Each row is a point on a tangle of strands that fork, close into loops and nearly touch. The rows are in no order.
In the rows, zero is written as 128.
Two points are linked if the straight distance between their rows is under 60.2. Some points are linked to none.
Z_223: [152 109 144 107 145 133 130  93 202  81 130]
Z_885: [131 151 166  72  88 126 141 137 150 103 151]
Z_165: [160  87 147 143 144 161 145 133 224  87 128]
Z_641: [ 90 163  87 131 136 119 133 141  76 168 131]
Z_547: [109 111 131 162 125 112 140 136  68 125  87]
Z_133: [147  84 126 147 128 148 141 125 194  92 105]
Z_35: [106 141 111 144 135 114 151  75  80 113  91]
Z_393: [130 141 176  70  92 121 125 154 134 115 157]
Z_956: [138 124 139  83  96 132 134 119 156 100 134]
Z_453: [121  76 143 150 124 113 130 156 139  92  83]
Z_518: [149 113 110 128  87 180 158 130 177 121 129]
Z_179: [ 92 172  90 140 142 127 115 175  94 184 147]
Z_146: [181 114 128 142 123 202 146 111 204 108 135]
Z_798: [120 122 140 133 111 106 103 167  81 160 131]
Z_532: [185 102 126 150 193 182 116 106 203 111 130]
Z_182: [189 110 150 147 185 191 122 124 220 102 146]
Z_538: [144 113 123 111 134 122 128  85 170  90 114]
Z_369: [ 93 133 138 169 133 125 148 134  50 144  95]
Z_26: [112 152  66 113 113 141 153 114 124 156 131]
Z_548: [129 127 182  85  99 105 103 168 120 131 155]
Z_633: [112 137  93 129 120 115 144  93  98 121 105]
Z_632: [111 154  75 121 121 129 147  96 104 143 121]
Z_729: [165 113 125 131 102 191 155 115 194 108 132]
Z_247: [125 130 106 115  82 165 158 142 157 139 132]
Z_183: [114 135 137 160 134 109 107 162  59 179 138]
Z_717: [ 93 162  98 122 125 141 117 188 120 177 154]
Z_981: [113 161 126 169 169 107  85 172 102 206 182]
Z_834: [125 126 135  89 108 103 117 114 130 103 123]
Z_39: [142  88 113 155 121 140 139 113 167  96  94]
Z_963: [146 114  98 159 147 144 150  70 135 108  90]
Z_852: [106 138 135 168 141 111 127 148  44 167 122]
Z_405: [ 93 163  99 126 139 104 131 123  64 152 129]
Z_954: [101 159 127 127 140  97 123 108  47 138 119]
Z_359: [139 103 103 157 122 140 151 102 140 108  92]
Z_409: [176  98 160 146 163 180 144 131 234  93 148]
Z_977: [134 152 163 104 119 105  86 178 116 183 196]
Z_624: [126 113 130 127 145  98 127  85 119  82  90]
Z_579: [104 164 120  86 119 114 111 144 105 154 159]
Z_138: [116 171 155  89 123 113  98 176 118 177 194]
Z_32: [116 114 164 123 137  76 100 130  85 107 104]
Z_691: [140 132 165 125 123  94  86 165  98 179 185]
Z_915: [163 106 104 162 168 147 128  67 162 102 102]
Z_77: [108 170 147  72 109 118 115 163 122 155 181]
Z_680: [142 113 158  98 108 141 147 120 192  80 133]
Z_343: [133 127 172  87 108  89  91 153 100 135 148]
Z_91: [174 102 111 163 186 154 120  83 181 103 113]
Z_210: [115 100 144 162 122 111 126 159  84 129  90]
Z_797: [140 121 114 119 131 109 127  74 144  85 105]
Z_466: [121 112 121 179 159 134 159  72 119  92  78]
Z_308: [116 142 112  83 103 113 123 125 116 137 134]
Z_290: [109 134 118 168 139 137 163  66  90 106  86]
Z_328: [112 144  82 107  99 153 151 141 136 158 140]
Z_622: [ 99 160  90 107 105 144 144 173 136 161 149]
Z_712: [126  99 151 132 107 109 110 162  98 131 110]
Z_342: [116 117 149 124 139  79 115 113  95  91  95]
Z_397: [119 149 143 148 151  91  87 160  91 198 184]

A fork is a point with three links, a tip a point with one. Leave the first point through the second and follow the links. Name the first fork or tip that comes.
Z_977; Z_691 => Z_981
Z_328; Z_26 => Z_963
Z_343; Z_548 => Z_956
Z_954; Z_405 => Z_328

Name the points in between on the shortest way along the links from the first point to the second, in order.
Z_532; Z_35 => Z_91 > Z_915 > Z_963 > Z_466 > Z_290
Z_328; Z_466 => Z_26 > Z_632 > Z_633 > Z_35 > Z_290
Z_466; Z_133 => Z_963 > Z_359 > Z_39
Z_885; Z_77 => Z_956 > Z_834 > Z_308 > Z_579
Z_342; Z_956 => Z_624 > Z_797 > Z_538 > Z_223 > Z_680
